Points on a hilly landscape, in no order, each with its height.
A ball rolls from a point to the lowest of its 2 nearest points, and stops where none of them is lower. Distance is the straight distance between rows; heights are no part of it.
k_555 height 700: [153  94  82 160 191 120 111 171 114 103 138 147 160 111 170  96 173 101
 118 117 155 143 103  88 163 113 142 155 124 181 121 209 151  75  86 187
 130 156 151 104 166]
k_455 height 319: [143 132 181 125  88 149 224 134 114  84 101 121 128 154  92 177 107 133
 172 158  58 120 107 150 168 156  80 141 130 127  93 102  97  91 164 132
 165 128 152 168 105]
k_186 height 436: [100 153 103 129 101 151 135 106  80 146 144 110 133 138  91 165  94 169
 139  93 130 123  92 111 141 119  96 182 110 127 175 112  66 113 113  70
 137 126  84  52 157]
k_323 height 576: [148 131 110 143 109 131 190 117  87 128  99  84 115 145  95 159  98 137
 178 107  46 121 150 160 151 153 116 110 122  88 119  98 134  88 148 154
 173 103  93 186  90]
k_470 height 401: [ 94 177  86 141  95 127 124 106 111 180 126 128 167 110  98 147 113 151
 156  90 140 137 141 104 148 153 101 104  81 136 145 128  88 147 113 140
 154 147  67  66 105]
k_498 height 468: [114 120  50 119 124 134  96 113 123 172 134 131  82 140 127 104 160 123
  79 113 146 137 119 181 140  64 150 118 179 145 139 123 153 142  46  97
  97 139 122  75 144]
k_8 height 404: [ 88 145  81 119  82 123 115  94 124 196 148 140 130 121 121 123 134 135
 111 108 152 132 130  86 114 117 101  85 111 149 135 140 119 165  97 101
 126 154 117  58 134]
k_681 height 480: [155 121 103 103 147 160 100 151  55 141 151  76  77 127 126 139  83 147
 135 103 100 155 114 180 149  70 138 194 133  79 153  90 107  68  71 116
 142 105 104 105 120]
k_760 height 426: [150 102 191 151 136  69 146 120 141  61 119  95 106 156 149 162 125 150
 136 149 116 122 102 155 143 122 134 142 148 115 115 110 130 139 147 109
 102 127 161 160 176]
k_601 height 438: [ 99 149 135 101  93 105 141 122 137 128 143 172 139 139 124 102 120 131
  97 131 174 168 152  90 137 177  91 114 132 160 107 164  86 172 180 130
 101 139 145 116 143]
k_762 height 483: [105 120 111 142 113 109 133 108 119 159 107  94  65 155 115 115 133 132
 136 117 116 120 127 162 111  96 139  97 149  88 132 107 129 151  96 106
 108 109 121 130 149]
k_946 height 244: [140 118 207 150 173 113 139 137 211  79 117 104 168 100 170 153 132  76
 115 147 124 101 129 135 124 104 123 122 151 103  92 116 191 166 141  90
 105 111 149 202 119]
k_536 height 356: [142 137 149 153  99 108 164 134  72 115 100 117 132 168  96 168  96 164
 155 126 114 123 119 107 172 176  90 136 102 139 146  97  69 105 163 129
 139 120 119 126 151]
k_955 height 371: [125 123 135 168  86  82 160 110  65 128 116  90 119 164 109 177  99 168
 164 120 117 101  99  88 132 155 101 107 103 134 138  93  90 127 140 106
 143 129 107 125 160]
k_429 height 421: [107 137  84 126  80 113 109  74 158 185 165 126 110 126 150 113 158 112
 102 105 147 121 154  81  89  95 115  94 146 171 123 132 149 168  98  76
 118 159 139  48 147]
k_761 height 411: [155 102 177 185 123  57 142 120 146  85 107 112 115 138 164 135 132 121
 122 141 156 120 144 123 133 128 128 125 136 123 114 114 131 162 145 124
 108 127 162 150 177]
k_653 height 514: [196 120 114 140 168 149  75 155  87 124 132  69 125 108 102 137  83 169
 162  85  85 109 114 154 155 120 123 172  94 119 174  66 140  63  91 166
 159 131  53 102 117]
k_966 height 518: [153 107 125 130 144 138 121 120 158 157 115  96 106 114 161  74 138  67
 112 132 124  86 161 126  84  96 172  84 142  78 114 108 187 165 121 103
  99  92 138 186 128]
k_396 height 340: [166 127 178 136 115 138 188 139  81 103 102 108 138 175 102 170  93 160
 170 136  75 117 117 126 188 164  79 141 119 132 120  88  89  73 180 141
 156 121 135 152 140]
k_904 height 575: [120 176 134  88  89 164 144 132 144 133 119 181 164 127  96  99 105 140
 132 120 111 145 146 142 156 177  99 134 117 122  97 147  79 111 210 143
 128 109 122 146  93]
k_240 height 294: [140 106 121 118 148 157  99 151 113  95 121 162 199 106 134  99 150 149
 173 119 119 100 127 152 147 122 177 229 118 148 163 108 102  66 141 164
 141 161  73  57 159]
k_987 height 659: [168 103 119 143 204 106  99 166 121 110 104 151 123 104 158 120 149 104
  77 159 177 131  96  91 114 148 143 142  91 174 165 177 163  87 101 165
 151 143 152 160 127]
k_124 height 384: [ 80 158  81 137  84 136 115 117 130 203 156 132 171 108 127 151 120 135
 147 102 147 147 151  86 143 133 105  65  82 148 146 152 127 162  93 155
 151 169 100  49  91]
k_445 height 613: [147 117 113 115 150 120 114 135 119 164 113  87  93 117 109 105 124 126
 144 126  82 106 122 141  96 117 157  87 108  61 153 102 166 105 107 114
 127  92 133 186 113]
k_757 height 455: [125 122 137 100 106 117 119 122 136 121 159 162 130 117 149  93 130 104
  80 148 186 172 193  96 138 147 111 120 140 176 103 184 130 165 173 161
  91 136 183 122 152]
k_107 height 428: [142 123 123  46 202 186  98 126 115 138 136 123  88 104 118 104 132 152
 114 147 132 160  73 160 112 124 153 174 140  66 152 122 111 100 118 102
 134 118 134 144 106]
k_554 height 239: [ 59 160  97 124  53 110 187  86 153 164 144 139 128 144 109 107 121 121
 119 105 108 124 135  85  75 148  95  71 127 154  99 135 113 158 162 111
 130 126 106 132 109]
k_811 height 447: [140 121 221 135 156  96 135 123 179  51 112  85 129 153 160 185 120 143
 159 149  90 143  94 158 152  91 116 140 172 106  80 106 158 149 138  94
 112 132 142 186 139]
k_833 height 557: [ 85 163 144  72 119 188 143  93 126 125 123 160 103 164 110 109 114 168
 137 123 137 169 113 151 155 144 101 198 149 116 128 133  47 133 173  98
 113 131 111  87 143]
k_100 height 495: [131  97 102  91  92 182  88 143 105 167 162 159 148  80 149  95 156  98
 101 110 167 183 194 130 139  96 128  99 116 178 104 163 159 164 110 175
  86 145 144 105 122]
k_729 height 211: [129 164 108 101 145 176  75 134 141 173 121 140 181  63 102  98 124 152
 144  91 100 118 156 140 135 144 160 128  94 111 134 123 135 128 148 182
 142 115  70 135  84]
k_27 height 473: [119 108  68 115  98 177 105 135 110 183 155 148 142 106 160 124 177 100
 113 115 171 168 170 133 150  91 136  76 130 182 116 146 163 166  71 155
 101 186 145  65 110]
k_388 height 529: [113 150 156  88 128 148 178 136 165 120 136 162 144 111  90 126 124  97
 126 160  80  98 109 151  99 151 130 107 149 101 101 140 139 121 166 112
 133 102 168 204  69]
k_988 height 263: [142 158 110 135 138 153  82 151 141 158 123 132 176  73 113 111 121 150
 166  89  99 108 172 134 148 141 147 145  83 123 137 117 117 129 124 208
 158 138  59  87 105]
k_638 height 416: [132 130 154 191  87  95 151 154 117 140 117 134 137 136 121 151 103  82
 156 145 112 106 174  99 118 142 125  80 102 122 103 148 128 117 152 180
 143  88 133 175 112]
k_852 height 423: [176 107 115 146 161  74 125 121 105  71 135 115 103 126 137 120 128 150
  93 141 146 133  96 149 168 120 142 169 145 146 146 156 115  92 116 118
 114 116 163 120 180]
k_750 height 526: [117  88 164 158 121  73 141  99 103  70 149  77  92 189 167 190  93 182
 127 126 136 118  76 134 115  98 129 160 173 134 130  86 120 152 126  76
 108 142 129 121 174]
k_573 height 571: [ 97 167 142  72  91 195 117 103 132 135 111 175 153 137 107  94 115 159
 156 112 123 159 142 148 175 156 111 176 115 120 117 132  67 124 200 127
 106 132  98 106 124]
k_97 height 330: [121 138  88 168 102 107 117 119 108 190 108 116 109 130 122 120 127 104
 128 135 159 123 168 114 136 105 138  65 103 124 134 123 139 157  74 147
 132 138 124  98 128]
k_465 height 248: [125 136 128 112 117 173 100 124 126 112  96 156 181 107 107 104 122 155
 189 109 120 109 152 142 168 137 143 212 106 128 153  93  82 100 149 175
 138 142  73  65 155]
k_210 height 500: [ 62 106 170 166 144  99 145  99 191  82 108  79 101 176 169 161 139 139
 141 115 123 149  97 141  98  92 102 140 188 130 123  91 127 184 133  74
 110 117 124 147 152]
k_863 height 385: [106 124 141 196  61  78 174 105 113 127 114 102 134 154 134 161 115 133
 158 120 119 106 100  74  97 142 105  88 106 131 113 110 113 160 145 108
 129 132 102 156 138]
k_917 height 232: [116 129 171 152  76 124 176 131 203  68 105 147 145 136 127 141 114  78
 153 151  70  99 122 160 125 108 117 116 158 123  79 134 155 166 128 111
 125  90 140 207  73]
k_816 height 424: [ 79 150 161 145  74  71 186 127 155 103 140 157 141 156 132 132 116  93
 121 164 166 138 147  79 111 172  89 112 137 151 103 154 100 171 186 131
 110 135 148 138 135]
k_684 height 185: [166 106 211 103 147 116 122 135 123  73 136  90 109 170 150 181 112 141
 171 154  60  92  69 122 137 125 142 114 117  92  91  72 172  85 128 114
 138 137 139 201 107]
k_796 height 497: [173 114  86 130 151 144  72 176  71 124 150  76 121 117 109 139  98 152
 138  89  97 128 109 186 162  82 143 178 116 108 169  81 135  58  63 131
 142 127  82  90 117]
k_846 height 711: [130  94  76 182 146 132 117 181  99 111 133 145 155 150 135 118 152 104
 134 127 174 153 142  88 169 114 136 130 112 180 139 198 143 115  76 191
 143 176 154  73 159]
k_847 height 308: [125 140  84 129 114 127 106 126 119 203 109 116 113 108 113  93 129 116
 122 121 114 115 176 141 137 101 148  62 104 105 131 124 142 152  95 152
 126 105 128 130 121]
k_416 height 600: [135 124 127 131 122 122 156 137 140 154 114 116 129 122 114 116 117  96
 144 138  72  79 135 135  96 132 149  83 121  80 120 120 170 117 132 125
 131  75 135 215  87]
k_476 height 402: [115 126 160 203  62  87 179 130 136 107  99 133 136 154 138 168 110  95
 157 136 111 101 132 104 119 137 117  82 120 127  89 119 130 156 144 143
 123 100 120 191 111]
k_884 height 393: [111 128  79 161 128 141 131 163 108 144 174 178 221 153 170 159 171 135
 174 117 172 144 110 128 150 117 154 131 123 160 156 149 116 116  85 156
 124 193  82   4 122]
k_503 height 270: [ 95 144 166 130  76 130 198 120 171  68  92 140 101 154 118 161 121 119
 177 155  63 127 101 166 125 125 103 134 167 134  83 120 115 160 136 117
 143 121 145 189  94]
k_197 height 345: [135 109  81 137 113 144  96  93 125 133 132 129  89 124 181  94 157  79
 103 127 206 145 204 111 120  90 160  98 158 177  86 150 169 188 113 125
 108 169 160  92 135]
k_213 height 672: [154 101 117 142 169 134  82 196 123 132 125 154 158  96 134 118 135 111
  99 144 153 136 139  78 117 131 132 131  83 159 161 188 144 108 119 195
 176 139 151 129 120]
k_805 height 368: [152 103  78 183 124 143 102 133 120 124 126 110 100 138 167 104 150  67
 118 134 204 130 187  89 139  97 169 107 131 158 102 169 167 160  92 150
 125 170 164  92 140]
k_652 height 265: [159  88 152 160 105  87 112 129  72 114 121  80  89 191 135 157  93 167
 161 120  95 101 107 136 143 113 151  89 109  94 112  65 141 110 119 135
 128 118 110 148 151]
k_860 height 420: [ 97 154  88 137 106 153 128 107  93 164 115 108 125 130  86 148 103 168
 151  92 133 129 113 145 157 134 102 140 116 113 155 106  81 123 105 109
 144 129  75  68 134]
k_333 height 460: [123 134 118 150 109  87 139 113  87 103 133 133 127 145 111 150 118 161
 115 132 163 135 105  83 140 157  96 149 113 156 167 144  70 141 121  92
 128 134 128  79 177]
k_457 height 251: [136 137 170 124 171  74 149 102 203  78 134 137 157  92 172 120 138 107
  88 181 163 125 161 136 124 136 133 144 144 139  94 153 161 142 181 125
 117 131 202 147 171]
k_463 height 448: [117 132 135 132 109 122 161 108  72 111 148 106 119 165  96 167  92 175
 129 118 134 117  85  95 141 140  83 178 123 135 164 113  59 119 140  65
 124 128 115  82 173]
k_44 height 331: [166 115 181 113 210  92 137 131 140  76 113 116  99 125 134 157 139 146
  89 180 165 116  82 157 103 159 154 135 119 115 156 120 186  97 111 111
 116 136 179 179 131]
k_297 height 462: [149 114 105 115 141 148 102 147  84 121 127 105  97 129  97 120 108 158
 124 115 114 146 106 164 165 109 135 178 129  95 156 115  88  91 110 117
 136 107 125 108 154]
k_81 height 408: [108 144 158 148  76  93 162 137 168 115 131 163 139 145 130 122 121  71
 117 168 135 113 164 112 113 152 115  96 147 135  83 148 118 160 178 152
 106 108 156 167 126]
k_116 height 195: [158  98 124 106 198 125  94 142 117 132 102 116  90 123 126 107 143 117
  98 158 159 121 102 143  90 146 168 100 117  85 181  99 184 109  83 116
 118 113 150 189 104]
k_315 height 376: [147 111 111 119 133 133 104 157 115  93 142 197 187 118 147  92 158 142
 121 117 167 169 130 119 176 136 144 172 102 167 127 186  88 123 128 174
 123 146 129  73 159]
k_751 height 685: [139  88 101 124 179 161 100 177 135 108 149 171 176 101 161  94 154 106
  91 129 169 154 120  79 135 127 138 150  99 183 133 216 150 103 128 200
 142 159 167 116 133]
k_924 height 450: [109 143  42 143 108 119 111 133 110 166 153 137 125 139 140 154 155 121
  85 116 154 125  85 150 148  78 137 133 168 153 163 130 139 120  31  81
 106 158 109  51 136]
k_341 height 310: [ 80 125 117 112 145  87 139  73 165 103 133 135 100 148 155  96 149 139
  76 132 169 146 149 150 112 131 115 142 186 153 126 129 118 172 153 100
 102 135 166  99 174]
k_874 height 233: [165 112 189 125 137 108 140 159 105 106 114 106 125 146 120 174 100 135
 158 136  63  81  96 117 122 154 128 103  94 112 121  82 170  69 147 123
 158 119 142 208  99]
k_739 height 291: [165 107 201 139 175  94 133 130 183  76 119 100 131 111 154 149 140 115
 112 159 133 102  97 136 102 132 146 128 131  96 121 109 191 131 129  96
 107 131 168 194 135]
k_252 height 337: [ 58 136 117  84 130 110 136  71 164 125 164 138 101 159 126 102 147 168
  80 102 150 158 125 116  93 144  93 148 180 169 136 134 108 172 155  73
  93 134 145  78 162]
k_48 height 267: [ 63 143 122 122  75  93 154  86 173 148 152 125 122 145 137 103 144 113
 111 108 136 130 152  69  68 129  93  99 151 162  99 121 125 181 164  88
 107 140 128 110 141]
k_992 height 300: [153 109 109 113 162 140  81 150 123 165 121 138 127  87 134  91 140  94
  77 155 157 113 146  88  97 130 159  97 106 126 153 138 167 122 112 152
 132 111 146 170 109]
k_150 height 633: [182  96 106 170 127  79  88 131  94 139 118  94  95 126 135 105 138 113
 123 125 133 115 136 140 130  83 161 102 104 112 145 108 157 106  75 128
 123 115 135 134 153]
k_430 height 292: [ 77 132 133 122  84 122 138  92 160 143 140 133 111 142 168 104 132  81
 106 117 177 138 204  77  74 129 113  84 157 168  85 125 147 200 173 106
  94 144 135 121 131]
k_354 height 397: [148 109 146 201 101  82 136 130 122 128 108 111 105 144 160 127 129  99
 133 140 169 125 162  93 117 121 138  96 118 119 106 117 135 169 123 137
 115 124 143 142 160]
k_357 height 451: [121 109  60 125 121 164 113 147 111 177 160 167 172 123 177 128 198  98
 111 106 170 169 130 157 166  91 141  95 159 177 114 145 152 137  61 151
  85 187 115  49 122]
k_43 height 282: [110 128 149 126 159  69 158  92 193  72 121 128 126 127 166 111 147 126
  97 159 160 140 160 162 138 129 120 145 168 137 107 135 134 163 177 112
 108 130 189 127 186]
k_6 height 435: [141 126 163 155 127 112 108 172 137 144 141 151 145 119 121 138 105  70
 116 165 136 107 170  69 109 140 124 102  96 127 127 180 138 110 162 186
 153  96 166 163 114]
k_294 height 370: [146 109 158 110 125 147 108 118 162 139 167 146 132  97 161 105 126  45
  93 167 168 111 195  84  97 129 150  90 150 144  95 162 162 151 184 144
 104 104 174 167 115]
k_689 height 298: [162 155 114 172 137 126 107 150 103 155 102 102 143  97  96 148 102 158
 176  85 100 112 168 136 171 156 113 139  80 131 153 106 107 116  99 198
 167 133  51  81 120]
k_667 height 289: [197  77 160 201 113  62 101 133  91 105 122  93 107 185 171 140 112 145
 136 119 144 111 118 114 133 101 153  87 105 119 110  81 154 128  99 139
 121 123 120 132 163]
k_96 height 496: [137 164 169 100 195 171 111 169 128 138  79 177 144 119  89 146 104 128
 119 153 150 105 125 151 128 202 119 138 107 107 157 123 141  90 165 143
 148 110 116 177  60]
k_402 height 564: [126 163 150 101 113 129 152 141 145 121 128 169 146 125  96 110 120 123
 107 147 112 132 132 129 147 168 108 122 128 117 105 148  92 126 191 133
 121 106 158 155 127]
k_271 height 513: [ 79 115 190 157 122  92 152  98 159  73 129  74 104 183 166 200 117 167
 159 124 106 140  66 127 108  94  97 159 179 141 114  85 110 165 143  67
 120 138 116 150 146]
k_968 height 234: [143  94 178 132 108 113 127 124 107  78 121  87  87 200 157 177  92 155
 189 134  63 108  87 137 155 110 139 101 134  84  82  61 136 114 122 129
 132 120 121 183 131]
k_721 height 132: [110 174  95  89 120 199 104  97 140 170 115 140 162  97 104  99 118 165
 164  81  87 147 167 173 156 136 142 135 123 106 110 121 121 130 160 158
 128 119  69 131  86]
k_641 height 295: [ 99 150 172 136  81 119 211 127 139  73 106 133 113 158  97 166 123 128
 160 163  78 126  98 146 143 161  84 136 148 139  99 115  89 142 164 109
 131 135 148 165 122]
k_725 height 383: [158 100 110 211 118 102 126 117 116 119 115 101  98 141 169 117 137  82
 122 132 211 132 173  76 120 104 142 112 126 140 113 141 156 168 104 134
 136 155 151 107 158]
k_881 height 349: [120 122  71 169 104 121 107 140 106 169 127 125 132 135 129 132 147 104
 136 140 178 141 147  91 145 100 138  84 108 160 144 147 145 149  59 151
 145 175 137  64 127]
k_111 height 531: [ 97 134 155 105 126 129 175 119 122 115 118 101  54 164 116 145 130 139
 162 140  84 145  99 161 114 123 116 143 181 101 108 114  84 135 135 108
 126 111 135 156 140]
k_298 height 549: [144 121 129  87 156 115 112 108 157 127 139 138 107 104 136  77 151 129
  75 140 137 132 130 141 123 125 141 125 160 120 125 147 135 148 154 118
  97 121 185 147 157]
k_173 height 367: [ 91 130  85  91 117 135 113  94 130 123 158 167 125 140 129 110 142 170
  76 100 174 159 105 136 132 127 108 162 164 163 140 150  98 160 109  91
  94 142 122  62 156]
k_128 height 252: [167 149 188 126 158 101 131 171 132 110 125 152 147 108 111 148 123 117
 102 160 130 110 129  95 129 177 116 137  82 139 145 164 115  91 175 134
 153 116 170 159 138]
k_142 height 490: [128 146 214 108 139 129 176 144 172  66 115 133 156 107  92 174 129 105
 147 181  87  99  94 150 103 135 120 140 141 124  78 135 168 117 136  83
 132 143 166 207  93]
k_948 height 547: [121 167 177  69 146 162 154 146 161 125 139 175 164 107  83 122 128 115
  98 169 117 120 112 141 110 181 122 119 134 116 107 151 128 108 194 101
 119 115 162 180  79]
k_717 height 434: [ 95 141  86 135  92  96 119  77 156 161 179 118 103 143 125 127 153 136
  94 100 127 112 121  99  85  82 116 132 158 151 146 127 135 148  99  54
 123 131 134  42 174]
k_148 height 486: [ 68 121 143 151 117  92 158  90 152 112 120 104  88 164 132 134 138 141
 130 126 128 124 109 131  89 125 107 132 169 126 128 106 107 176 144  79
 108 130 135 130 164]
k_779 height 515: [140 170 160 102 168 194 121 137 145 132  84 154 166 100  95 124 108 143
 149 134 122 112 123 131 128 192 114 180 105 108 153 104 124  73 185 142
 159 121  99 169  65]
k_275 height 472: [ 98 125 113 169  92  97 145  93  96 167 119  76  79 157 112 154 114 149
 144 109 119 107 104 136 102  98 132  86 123 107 141  89 129 139  91  87
 128 122 102 112 148]
k_524 height 474: [ 86 141 132 141 100  74 164  92 131 103 145 118 117 155 117 133 126 149
 118 129 136 122 102  90  99 156  88 141 144 143 137 133  79 164 162  73
 114 137 137 111 172]
k_319 height 461: [122 134  86 161  86  89 121 102  96 178 142  92 107 133 112 165 122 143
 132 116 133 108 102 113 117  98 117 101 107 133 174 112 124 130  67  78
 142 138 110  71 147]
k_513 height 201: [100 161 112 104 111 189 111  90 133 145  98 131 158 110  98 107 112 160
 190  97 100 127 164 158 176 142 135 183 123 105 134 100  97 115 159 174
 139 141  54  93 121]
k_680 height 366: [ 99 132  87 170 116 151 124 177 121 131 160 161 210 141 131 148 140 141
 181 108 168 151 133  95 144 139 123 119  84 166 162 156 108 145  92 183
 156 195  99   9 106]
k_834 height 268: [158 130 191 138 138  97 142 163 130 117 116 133 140 121 108 161 120 113
 130 156  97  83 115 112 111 166 130 109  92 118 129 124 148  91 155 123
 144 105 159 200 111]
k_420 height 269: [129 157  84 109 126 155  97 131 128 204 133 132 163  79 109  96 113 124
 125 104  99 124 180 137 134 130 145  75 103 116 127 144 147 133 135 181
 134  91  96 154  82]
k_246 height 548: [144 121 121  60 159 172  76 131 136 144 131 167 159  73 132  87 154 149
  66 129 151 157 104 132 120 145 151 135 116 133 146 141 138 134 142 133
 105 122 142 153 111]
k_780 height 534: [149 110 128 121 147 120 114 109 159 133 126 121 102 104 160  71 158  91
  80 140 145 113 163 130 101 107 169 111 152 113 112 124 169 166 143 118
 101 121 170 160 148]
k_741 height 588: [148 139  98 133 125 129 174 130 121 139 123 113 142 122  92 138 101 113
 157 118  46  91 148 147 111 160 137  99 113  83 130 124 160  93 145 148
 174  80 101 215  62]
k_448 height 470: [130 116 102  67 178 202  67 135 123 136 122 129 139  87 114  98 138 164
 136 115 126 140  87 162 122 116 170 196 127  88 165 102 114  94 121 128
 142 135  89 113  98]
k_899 height 148: [ 96 153 113 113 125 160 156 103  73 181 126  73  55 161 107 160  94 156
 163  96  91 148 125 173 128 103 116 141 148  81 134 101  95 105  94 110
 149 106  77 100 114]
k_975 height 509: [130 147 189  81 146 154 197 144 144  95 118 133 129 113  83 160 127 113
 154 175  76 109  85 151 108 153 118 139 136 104  98 126 138  97 139  94
 153 128 162 198  66]
k_328 height 391: [121 124 150 140  91 129 137 124 162 140 144 150 128 130 156 107 126  45
 115 158 139 104 191 103 104 124 136  79 156 126  75 145 142 165 179 148
 103  92 147 171 117]
k_727 height 321: [130 144  96 190 120 116 104 169  97 158 114 116 153 115 107 159 103 144
 184 100 134 135 164 108 158 141 111 105  69 151 160 137 106 142  82 203
 177 152  80  60 114]
k_920 height 476: [147  92 121  86 118 164  89 132 124 133 170 161 146  80 156  89 149 102
  77 128 176 179 185  95 133 124 126 125 124 183 110 186 159 150 150 173
  91 138 177 131 130]
k_569 height 520: [179 122 112 144 171 138  66 181 107 127 116 110 153  84 111 119 122 152
 149  93 101 108 116 137 130 132 131 162  81 129 177 100 131  82 103 166
 169 134  64 104 121]
k_696 height 395: [137 133 153  57 188 148 125 122 141 120 150 114  74 114 127 110 139 144
 106 147 113 155  88 168 107 115 146 163 163  83 139 142 103 116 137  93
 126 110 168 150 136]
k_65 height 369: [ 94 125  79 154  92 155 114 144 121 187 147 128 152 124 123 142 121 110
 141 124 174 148 171  84 148 112 119  64  93 163 145 147 149 166  81 180
 146 179 138  53  91]
k_821 height 209: [ 60 165  86 105  73 146 202  86 141 150 131 134 105 160  88 115 129 147
 130  95  87 136 114 125  88 154  88  99 137 140 106 124  84 142 164  97
 144 120  93 130 105]
k_403 height 453: [139 139 145 127 158 137  89 171 131 164 126 166 154  97 105 137 106  98
 110 149 135 107 152  84  98 165 118 101  95 127 149 160 138 102 161 180
 164  88 128 177  79]
k_299 height 491: [112 122  80  73 121 172  82 111 124 178 139 160 112 122 120  87 167 158
  90  86 129 163 131 194 141  75 138 117 160 142 129 129 132 157  84 113
  84 133 121  80 133]
k_748 height 563: [165 144 124 112 161 176 182 110 104 143 121  86 116 121 100 139  99 138
 187 106  50 141 138 152 132 150 104 146 134  69 126  96 132  69 145 146
 184 106  90 183  67]
k_179 height 339: [141 118 137  94 142 152  97 126 139 168 140 152 134  89 148 101 135  73
  70 166 165 107 166  89  83 137 158  89 131 135 120 145 172 140 153 144
 106  98 163 183  99]
k_85 height 475: [124 140 162 126 165 134 137 165 130 152 109 179 151 121  95 148 103  91
 109 162 134  76 134 135  96 195 127  93 120 119 140 136 154  89 148 145
 151  81 125 204  49]
k_375 height 394: [ 91 138  75 103 108 160 122 111 108 109 162 183 153 142 140 131 139 167
  90  97 166 146  79 149 150 110 128 199 154 156 150 150  94 134  91  78
  97 150  90  37 152]
k_829 height 341: [123 130 113 183 132 140 106 192 108 119 120 152 180 124 116 141 112 145
 184 103 144 144 160  96 155 140 112 144  69 163 157 163  98 136 106 214
 174 160  94  50 133]
k_336 height 192: [128 128 191 171 110 118 153 141 219  77 113 138 167 114 154 144 122  45
 130 154 104 101 142 139 136 104 109 108 164 120  70 122 164 173 145 115
 110  98 139 201  98]
k_807 height 517: [ 87 120 186 124 139 109 158 114 165  92 106  92  59 174 159 162 138 133
 167 143  80 153 108 166 106  90 127 145 198 106  96  97 110 166 118  98
 118 109 132 170 135]
k_345 height 498: [114 125 118 117 127 138 135 112 152 167 106 110  74 146 129  74 141 114
 125 121  97 117 149 161  96  89 161  82 161  86 111 113 155 168 115 115
  98  93 139 156 140]
k_385 height 318: [124 112 129 143 114 150 116 105 148 127 134 125 101 129 193 102 134  61
 102 128 190 127 232 107  94 110 150  91 160 147  66 135 158 206 166 122
 100 132 148 123 132]
k_414 height 501: [151 127 117 106 190 177  70 159 120 126  98 123 148  81 108 113 123 153
 141 112 125 114 105 140 123 153 148 179  99 108 188  88 131  88 122 148
 158 131  68 127 100]
k_248 height 419: [124 124  70 150 127 143 108 167 103 156 161 177 197 133 166 129 178 125
 134 115 161 149 113 165 168 104 166 128 145 148 131 142 125 106  69 152
 110 169  92  28 132]
k_208 height 535: [150 150 146 102 151 179 122 133 124 133 100 121 138 108  90 114 109 150
 162 118  97 137 121 137 155 152 113 180 116  84 144 109  85  76 175 132
 156 109 110 136 117]
k_143 height 449: [101 158  92 132  78 108 134  93 127 165 180 105 104 138 106 159 119 156
 121  95  91 110 100 114 113  80 106 142 125 133 158 133  99 124  90  49
 141 123 126  41 167]
k_295 height 440: [167 101  95 136 165 108  98 156  80  91 140 117 123 129 125 126 124 148
 100 115 131 137  86 161 173 103 150 196 132 139 157 144 115  60  87 116
 117 120 130 115 166]
k_608 height 403: [158 117 111 125 141 101 113 135 117  90 133 155 131 117 129  96 147 142
  96 138 157 149 116 126 167 143 130 161 119 152 136 173  91 119 122 140
 124 128 157 106 170]
k_787 height 641: [201  83 147 168 147  77  97 145 118 116 115  99 109 120 156 112 134 105
 117 143 142 109 128  99 104 113 156 110  91 117 143 116 182 106 110 135
 133 114 157 170 147]
k_263 height 550: [156 150 142  97 161 193 142 113 111 153 114  90 114 112 104 125  95 142
 184 116  79 150 126 152 144 131 109 189 141  66 136  88  98  57 144 145
 172 107  81 148  99]
k_196 height 650: [196  85 127 167 184  77  94 146 110  98 116 109 109 113 172 113 147 107
 100 149 165 121  99  86 114 119 148 140  95 163 156 156 182  68  92 145
 140 142 161 162 151]
k_68 height 516: [133 119  94  79 132 170  67 135 126 171 133 157 158  85 121  77 157 154
 107  99 123 153 126 166 141  95 154 122 122 124 136 133 132 136 112 139
 105 121 115 117 119]
k_415 height 422: [ 92 152  54 121 104 150 125 136 121 144 181 174 177 142 165 160 160 146
  92  97 148 132  72 143 140  91 138 171 160 161 155 146 124 117  64  71
  95 156  87  27 142]
k_397 height 225: [ 60 149 100 114  85 155 224  90 133 134 109 118  73 170  99 133 131 140
 156 109  68 139 113 153  88 145 110 106 159 118 104 118  92 146 135 118
 159 107  97 155  93]
k_540 height 253: [161 112  96 107 180 130  77 165 115 149 107 125 127  92 111 100 142 130
  95 133 135 122 112 124 108 133 152 114  99 112 178 116 154 103  91 140
 144 113 124 162 109]
k_392 height 187: [ 83 151  97 115 115 152 195  89  99 172 114  88  57 166 104 147 117 143
 168 104  71 143 122 169 109 120 121 106 149  87 115 110 100 126 106 117
 156 104  76 142 100]
k_541 height 544: [ 91 151 130  89 120 168 160 117 117 144 123 127  75 159 100 119 123 153
 140 118 104 157 116 162 134 135 100 152 159  90 114 122  60 124 151 107
 134 106 124 117 133]
k_117 height 565: [148 137 142  69 181 133 116 111 166 109 138 155 139  86 135  97 151 139
  51 160 163 137 112 131 114 161 143 136 140 139 138 157 150 132 157 118
  98 134 189 159 130]
k_172 height 392: [106 118 108  85 106 129 118 103 131 103 155 190 159 124 152 101 150 164
  96  99 198 187 121 122 155 152 102 155 132 185 128 171  98 162 131 118
  82 152 118  70 156]
k_929 height 336: [140 106 119 124 149 149  85 168 118 102 136 185 211 102 153  90 164 144
 158 110 132 134 130 131 141 130 168 192  93 159 140 148  97  97 142 181
 146 156  86  67 147]
k_891 height 361: [161 123 171  82 204 121 135 124 139  90 133 108  91 113 120 139 141 149
 101 174 138 137  70 153 107 150 147 160 140  92 154 131 140  92 127  91
 125 132 178 162 135]
k_278 height 469: [143 141 230 121 153 101 156 130 174  47 120 107 148 131 121 190 134 141
 158 171  87 111  94 147 135 117 123 148 144 120  75 125 174 119 140  85
 123 152 168 188 138]
k_611 height 212: [155 144 185 128 160  79 144 139 169  88 142 148 149  97 134 137 134 109
  87 184 151 114 144 103 125 164 126 136 120 137 120 174 145 120 173 136
 126 130 199 158 158]
k_511 height 625: [177  83 130 139 140  95  96 125 107 126 132  66  75 142 142 106 126 129
 140 122 101 114 113 157 105  82 166  96 110  68 137  82 175 109  85 108
 109 101 129 163 143]

Where does a ball stop that starts at each point below?
k_904 => k_821
k_653 => k_721
k_196 => k_336
k_811 => k_821
k_638 => k_336
k_750 => k_821
k_117 => k_173
k_920 => k_116

Call two points neighbours if one is among the 2 nearest of the other. Go from one point of each pair to the other, from neighbour to neighbour, staying as low as possible. Name the highest point that can't be avoided.
k_336 and k_721 => k_569
k_821 and k_899 => k_397
k_611 and k_684 => k_834
